Each row is a point on a tangle of strands that fork and nearly touch. The rows are in no order.
Points whose rows are less than 85 apart are linked; no others are. Some points are linked to none.
K_524: -25 5 15 11 -5 -1 35 4 6 -24 18 -12 5 -2 -24 -5 -27 -5 -12 30 -28 18 9
 -7 13 -7 -55 -4 16 -16 -40 -4 -23 -33
K_588: 12 30 -23 -29 -6 -19 -2 -6 30 32 -5 -14 25 4 10 -15 -21 -5 -10 -32 1 -12
 17 -13 3 -22 16 6 -22 -30 57 1 43 0
K_122: 10 -19 19 -21 -14 13 -23 13 -18 20 19 -35 -13 6 18 34 1 -14 -4 29 33 -22
 -24 -15 -1 32 -10 -7 18 -4 7 -15 -17 -16
K_66: 9 10 -11 6 -19 18 -5 -13 -41 -1 -22 23 -8 18 3 43 34 43 6 4 6 -10 -18 10
 -17 34 11 -29 48 41 -15 12 -26 27
K_965: -34 19 -18 -12 -5 -5 20 -37 28 -10 -28 44 -2 -7 -59 2 -26 28 -7 6 -6 20
 5 -2 -7 -1 13 -28 -2 15 -32 11 11 29
K_531: 24 -3 21 -14 -13 12 -26 21 -19 27 40 -33 -12 9 51 -15 32 -30 -13 11 17
 -29 -21 -15 4 22 -9 12 -8 -13 30 -16 -19 2
K_204: -4 -23 -9 18 -1 -32 -4 -9 -16 -25 -22 38 -1 18 -5 18 7 53 24 -13 -1 1 -6
 26 -7 15 32 -25 4 56 4 28 30 11
K_680: 11 -19 16 -27 11 -17 -31 -2 -16 22 58 -40 -18 28 26 15 40 -20 3 20 2 -21
 -18 -8 -9 26 0 -5 3 -13 13 -34 -27 -50
K_850: -62 -21 15 -44 2 -19 -16 -27 42 19 14 -12 -21 6 -51 30 -35 2 -26 4 46 -4
 3 -21 -27 7 -2 -25 -3 -18 -10 -22 -6 3
K_64: 20 69 -16 22 -4 9 11 0 -13 -7 -3 15 10 -34 16 -52 12 -26 -3 16 -9 24 -4
 6 31 9 -16 26 -5 -3 -17 13 5 69
K_53: 2 -23 -7 21 7 -31 12 -2 1 -21 -40 33 12 7 -8 6 2 43 30 -11 1 1 -5 29 -6
 -10 46 -5 -8 53 4 27 41 4
K_211: 4 -31 -12 20 21 -13 20 5 16 -10 -46 27 17 -7 5 4 -10 28 40 -21 1 1 -3 30
 -4 -29 46 4 -25 37 13 24 43 -9
K_492: 24 34 -35 -15 0 -9 -4 11 21 21 2 -13 25 -8 29 -28 -7 -21 3 -37 -2 -13 14
 -6 10 -16 12 32 -21 -23 58 5 22 11
K_91: 14 52 1 -23 -5 -23 -1 -14 -5 27 21 -3 7 11 16 -45 -17 -12 -47 3 4 -8 17
 -32 -7 -10 -25 -12 -11 -39 27 22 14 8
K_526: 22 38 -10 22 1 -18 2 5 -15 -14 -16 19 12 -5 1 -24 4 3 -3 -15 -28 41 13
 -2 6 -3 -1 20 -1 8 -17 23 11 31
K_103: -13 -15 24 -40 -6 -9 -37 -16 -1 29 1 -21 -17 18 -5 26 -24 2 -21 1 32 -23
 -3 -24 -18 9 3 -26 5 -9 6 2 10 -3
K_726: 3 38 -19 16 -2 5 23 -20 -4 -17 -16 30 14 -5 -33 -10 -5 13 -5 35 -34 34
 11 6 12 8 -19 -11 10 1 -52 22 -15 18
K_299: 24 -9 -13 30 24 14 15 20 5 -13 -5 14 19 -15 15 -37 7 -18 29 -22 -15 9 16
 8 16 -22 -1 42 -20 8 9 6 6 -10
K_176: 14 2 28 6 -9 11 -23 12 -36 3 7 -19 -23 9 0 20 9 6 -15 26 4 21 -7 -16 0
 27 -35 -13 66 -18 -22 -14 -16 -21
K_657: -58 -54 25 2 1 -3 27 6 28 -15 10 10 -16 -2 -16 7 -29 20 4 -50 -12 -14 16
 -2 -24 -40 10 -2 -25 -28 11 -18 28 -33
K_565: 41 42 0 -5 -29 29 4 39 -21 14 -18 5 -14 -16 44 -21 24 -2 -10 -5 33 -25
 -29 5 1 2 8 21 -2 10 15 10 5 76
K_971: 18 45 -13 23 -1 -19 -4 -4 -34 -5 -19 30 9 11 0 -26 21 21 -7 -22 -30 25
 16 8 -2 17 7 5 20 12 -23 22 5 45
K_512: 18 8 11 20 12 1 -17 20 -1 -10 24 -17 3 -17 33 -47 21 -43 -8 -15 -19 11 4
 2 31 6 -29 43 0 -21 11 -9 -28 2
K_845: -33 -66 18 19 13 10 28 18 13 -27 -3 15 -6 -1 -7 16 -17 23 26 -43 -15 -7
 5 3 -21 -32 7 -2 -15 1 3 -12 27 -37
K_630: 13 18 -18 -25 -16 -3 -16 -5 2 26 -29 -5 15 0 3 10 -24 9 -10 -16 6 -9 -3
 -12 -6 -7 20 0 7 -2 33 16 34 39
K_995: 32 -37 -15 34 30 25 5 22 -10 -27 -6 1 13 -10 27 -3 24 -13 35 3 12 -15 -8
 37 34 2 16 23 -5 32 18 19 1 -6
K_509: -67 -39 9 -22 4 -13 0 -21 45 0 20 -6 -14 -3 -56 41 -31 7 -2 1 45 -2 -6
 -11 -20 0 -2 -12 -6 -10 -11 -31 -15 -17
K_595: -6 6 8 -10 -6 -3 -7 -6 3 -7 -20 6 -2 2 -13 4 -23 10 -26 -5 -16 19 19 -9
 -2 -9 -10 -10 13 -9 -15 11 8 15
K_757: 41 26 15 -8 -36 47 -5 42 -18 26 -6 -14 -28 -8 42 -4 16 -3 -27 16 46 -30
 -31 1 0 5 -7 10 2 5 12 1 -7 54
K_959: -12 4 -6 -13 -12 -9 -10 -7 4 5 -33 -3 -2 0 -15 10 -32 11 -17 -27 -4 11 9
 -4 -14 -14 20 -7 12 -4 15 14 38 20
K_377: -13 -36 29 -30 12 -32 -35 -8 -8 16 56 -34 -39 28 -1 31 14 -8 2 10 23 -12
 -11 -17 -22 21 3 -26 6 -10 -6 -35 -12 -66
K_566: -21 -2 4 20 2 5 44 9 18 -22 15 -3 21 -7 -5 -11 -17 -14 5 8 -36 13 15 -1
 4 -30 -38 7 -23 -10 -27 -1 -15 -28
K_584: 17 13 -36 -21 12 -7 -14 12 22 21 9 -9 17 15 27 -41 20 -25 5 -43 -17 -16
 12 10 2 -20 19 32 -45 -17 70 -12 -1 -10
K_699: 4 15 -12 -13 -19 32 1 -28 -16 12 -26 16 -8 0 -28 45 17 23 -2 33 12 -3
 -16 -5 -16 36 3 -34 50 27 -25 3 -38 24
K_841: -33 -32 29 -5 3 -12 -6 -3 -1 -18 38 -19 -25 4 -31 46 -17 3 0 1 9 13 0 -7
 -8 11 -17 -16 19 -15 -10 -39 -10 -55
K_2: -9 -70 2 27 17 6 18 19 -9 -36 -16 22 2 -3 8 7 -7 21 42 -37 -6 5 -6 19
 -10 -32 15 2 -12 14 4 6 33 -41
K_553: 38 -4 -24 16 16 -4 0 2 -10 -10 -36 15 19 3 23 -7 13 8 36 -1 7 -10 -17 33
 16 -1 54 17 -9 46 20 36 28 28
K_882: 31 39 -22 15 -7 20 6 4 -11 4 -16 12 7 -22 19 -20 17 -10 -1 21 -2 9 -5 8
 24 13 12 16 -5 24 -9 14 7 70
K_530: 10 -15 -10 16 21 -6 27 5 15 -4 -36 18 26 -8 -3 -6 -16 10 40 -27 -13 7 9
 11 -2 -43 33 12 -35 22 12 15 39 -11
K_952: 24 -3 -18 34 22 -2 27 19 10 -16 -17 14 26 -17 7 -19 -8 -3 24 -24 -20 20
 18 14 7 -34 12 28 -28 17 -5 19 23 -4
K_622: -1 4 -31 -23 6 2 -11 -3 15 15 6 2 2 24 10 -36 27 -14 10 -41 -35 -14 16
 17 -21 -37 22 24 -57 -28 52 -21 -16 -33
K_721: -34 -25 18 -10 1 -9 8 -7 26 0 19 -19 2 9 -15 14 -22 -4 -6 -12 -19 -9 15
 -14 -9 -15 -15 -7 -28 -14 -3 -16 -9 -39
K_658: 0 5 14 -34 6 -21 -24 -24 3 34 26 -28 -4 22 4 -1 -11 -16 -29 7 2 -19 11
 -22 -10 4 -6 -20 -23 -25 10 -5 5 -11
K_795: 28 -41 -4 40 25 11 -2 15 -21 -28 -2 0 10 -13 15 16 17 -11 26 7 -1 9 -8
 25 22 5 -5 20 18 24 7 10 -2 -27
K_132: 21 65 -8 -14 -14 -12 3 -5 7 12 5 -5 11 -9 11 -49 -25 -14 -34 -3 -1 9 14
 -24 9 -10 -18 -4 -12 -39 12 16 19 19
K_683: -46 -47 30 -22 10 -26 -17 -6 11 -6 48 -18 -44 22 -21 34 -12 -2 1 -18 17
 -12 -2 -5 -29 15 3 -21 1 -19 -3 -42 1 -52
K_79: -42 -24 23 -48 1 -20 -28 -23 11 26 -1 -17 -21 14 -25 21 -31 7 -19 -3 49
 -21 -2 -21 -27 8 14 -32 -2 -20 2 -13 10 1
K_339: 0 20 -16 -37 -14 -14 -16 -8 23 41 -15 -24 24 0 5 0 -32 -6 -19 -11 13 -24
 8 -13 -5 -12 19 -1 -18 -17 47 7 26 7
K_358: 14 -3 -14 22 18 12 8 16 9 -5 15 -8 15 -11 24 -40 14 -32 11 -23 -27 -4 10
 12 20 -14 -9 44 -32 -7 20 -9 -20 -13
K_426: -1 0 8 12 -1 10 5 -1 4 -9 21 -20 0 -5 -21 21 -8 -15 -4 30 -17 10 3 -6 15
 9 -29 -7 16 -9 -24 -12 -28 -37
K_486: 20 28 10 43 -1 7 2 24 -25 -18 14 4 -1 -32 18 -36 38 -23 -5 29 -7 36 -5 8
 36 13 -33 25 36 -11 -26 -4 -27 19
K_313: 10 12 8 4 -5 0 -15 7 -6 -5 -12 -2 5 -3 2 -2 -3 -3 -14 -5 -12 19 8 -7 11
 10 -15 6 16 -3 -9 11 -3 14
K_147: 8 28 9 -25 -27 49 -4 -12 -20 27 -18 -9 -19 -5 -12 30 9 10 -10 49 34 -16
 -22 -10 -12 30 -10 -34 42 0 -30 -8 -42 14
K_625: -42 1 -10 -8 -2 0 20 -33 37 -6 -19 18 9 -13 -56 15 -34 11 -12 14 -1 15 5
 -7 -6 -8 -8 -20 -2 6 -32 8 0 9
K_459: 19 27 -3 32 -11 17 -4 7 -36 -6 -10 10 -2 -14 14 -14 41 3 -3 33 -9 25 -6
 9 25 29 -15 9 39 1 -33 1 -27 35
K_177: -11 -12 24 2 -1 -11 -10 0 0 -6 39 -28 -9 5 -20 24 -2 -15 -6 24 -4 3 2 -9
 3 15 -36 -5 19 -16 -11 -35 -27 -55
K_394: 15 -11 26 -18 -2 0 -31 5 -10 25 39 -38 -11 18 25 9 21 -26 -9 17 12 -31
 -7 -12 3 21 -10 4 4 -12 15 -22 -20 -23
K_979: 27 5 27 -5 -20 37 -17 34 -17 17 25 -22 -24 -14 55 -19 39 -22 -11 12 43
 -39 -33 1 19 20 -11 19 -3 6 27 -18 -18 37
K_159: 36 -24 -17 27 20 9 10 5 1 -17 -22 9 20 -4 26 -2 19 -3 41 12 7 -15 -9 39
 21 -1 40 20 -12 40 18 28 17 7
K_849: -11 34 -31 -5 -4 10 17 -38 0 -4 -28 37 5 2 -34 5 -2 23 -2 18 -23 17 4 2
 5 21 8 -27 9 23 -37 24 -18 28
K_346: 30 19 -21 15 -5 -8 5 3 -19 6 -30 23 15 -5 24 2 17 13 18 1 2 3 -7 16 8 8
 41 15 -4 41 3 32 23 59
K_305: -24 -3 -16 -1 -5 7 16 -24 31 -4 -12 3 20 -17 -39 27 -26 -1 2 32 -1 2 -2
 -5 8 3 -12 -9 -4 10 -26 6 -8 0
K_333: 14 -3 18 -14 -27 36 -16 6 -30 26 0 -23 -25 3 5 43 10 4 0 44 44 -23 -34
 -5 -7 30 -14 -21 43 8 -14 -19 -29 -4
K_225: -64 -45 24 -6 4 -9 22 -3 27 -7 21 -4 -15 4 -13 11 -11 4 6 -40 -14 -20 18
 -7 -32 -31 9 -7 -35 -30 6 -36 5 -46
K_473: 0 1 -16 12 -18 -14 -11 -9 -33 -8 -28 28 0 38 7 25 23 50 18 -17 4 -13 -16
 15 -6 23 30 -21 20 46 -1 29 5 29
K_551: -28 -2 16 -19 -4 -9 5 -7 24 0 4 -10 3 8 -23 6 -34 -6 -22 0 -15 4 20 -14
 1 -15 -13 -8 -10 -15 -11 -7 4 -20
K_16: 0 -7 -13 21 10 1 21 -17 17 -11 -25 19 17 -14 -28 22 -4 5 15 32 1 9 7 13
 7 2 11 -12 -8 32 -30 21 6 -1
K_523: 14 35 -13 12 -11 8 -7 1 -43 4 -22 21 3 9 16 -10 35 26 -5 -6 -19 18 1 2 3
 20 2 -5 33 11 -23 8 -18 43
K_926: 13 12 16 36 8 5 -7 24 -14 -16 28 -15 -3 -26 25 -44 33 -34 -5 10 -2 19 -9
 4 39 14 -34 36 27 -17 -8 -18 -25 2
K_864: 3 12 10 -25 10 -28 -15 -12 2 22 26 -16 0 18 11 -29 -13 -18 -38 -7 -6 -3
 19 -25 -17 -11 -8 -15 -18 -32 21 3 17 -14
K_669: -69 -58 7 7 16 -4 19 -7 46 -12 19 11 -14 -21 -51 41 -29 18 13 -9 41 -6
 -9 -1 -29 -13 5 -16 -9 -3 -9 -30 -6 -20
K_937: 12 -54 0 36 23 12 9 25 -15 -41 3 5 2 -7 5 21 7 10 33 -11 -7 18 -4 17 3
 -9 -3 11 11 18 6 5 5 -41
K_284: 27 62 -5 -5 -8 1 -3 3 -8 3 11 4 10 -21 22 -58 -1 -25 -22 9 -4 14 6 -16
 26 4 -27 10 4 -31 -5 8 4 45
K_94: -18 18 0 6 -1 6 36 -9 9 -27 -10 22 5 2 -42 -4 -21 5 -5 36 -30 29 10 -1 6
 -5 -38 -19 18 -8 -54 10 -20 -18
K_507: -9 -19 -11 -31 5 -4 -9 -7 7 -2 13 -4 -18 35 11 -19 30 -16 10 -23 -39 -7
 15 11 -44 -41 21 8 -44 -26 29 -30 -24 -51

A fork is a point with three links. Follow the links from the first point to the second and name the forks in between, in order.
K_566 / K_979: K_524, K_394
K_426 / K_965: K_524
K_952 / K_959: K_595
K_147 / K_683: K_394
K_757 / K_94: K_394, K_524

A fork is a point with three links, a tip a point with one. Leave the first point through the second and follow the links. Name the first fork or tip that comes.
K_211 / K_53: K_394
K_882 / K_346: K_595
K_864 / K_658: K_669
K_595 / K_959: K_507
K_849 / K_965: K_16
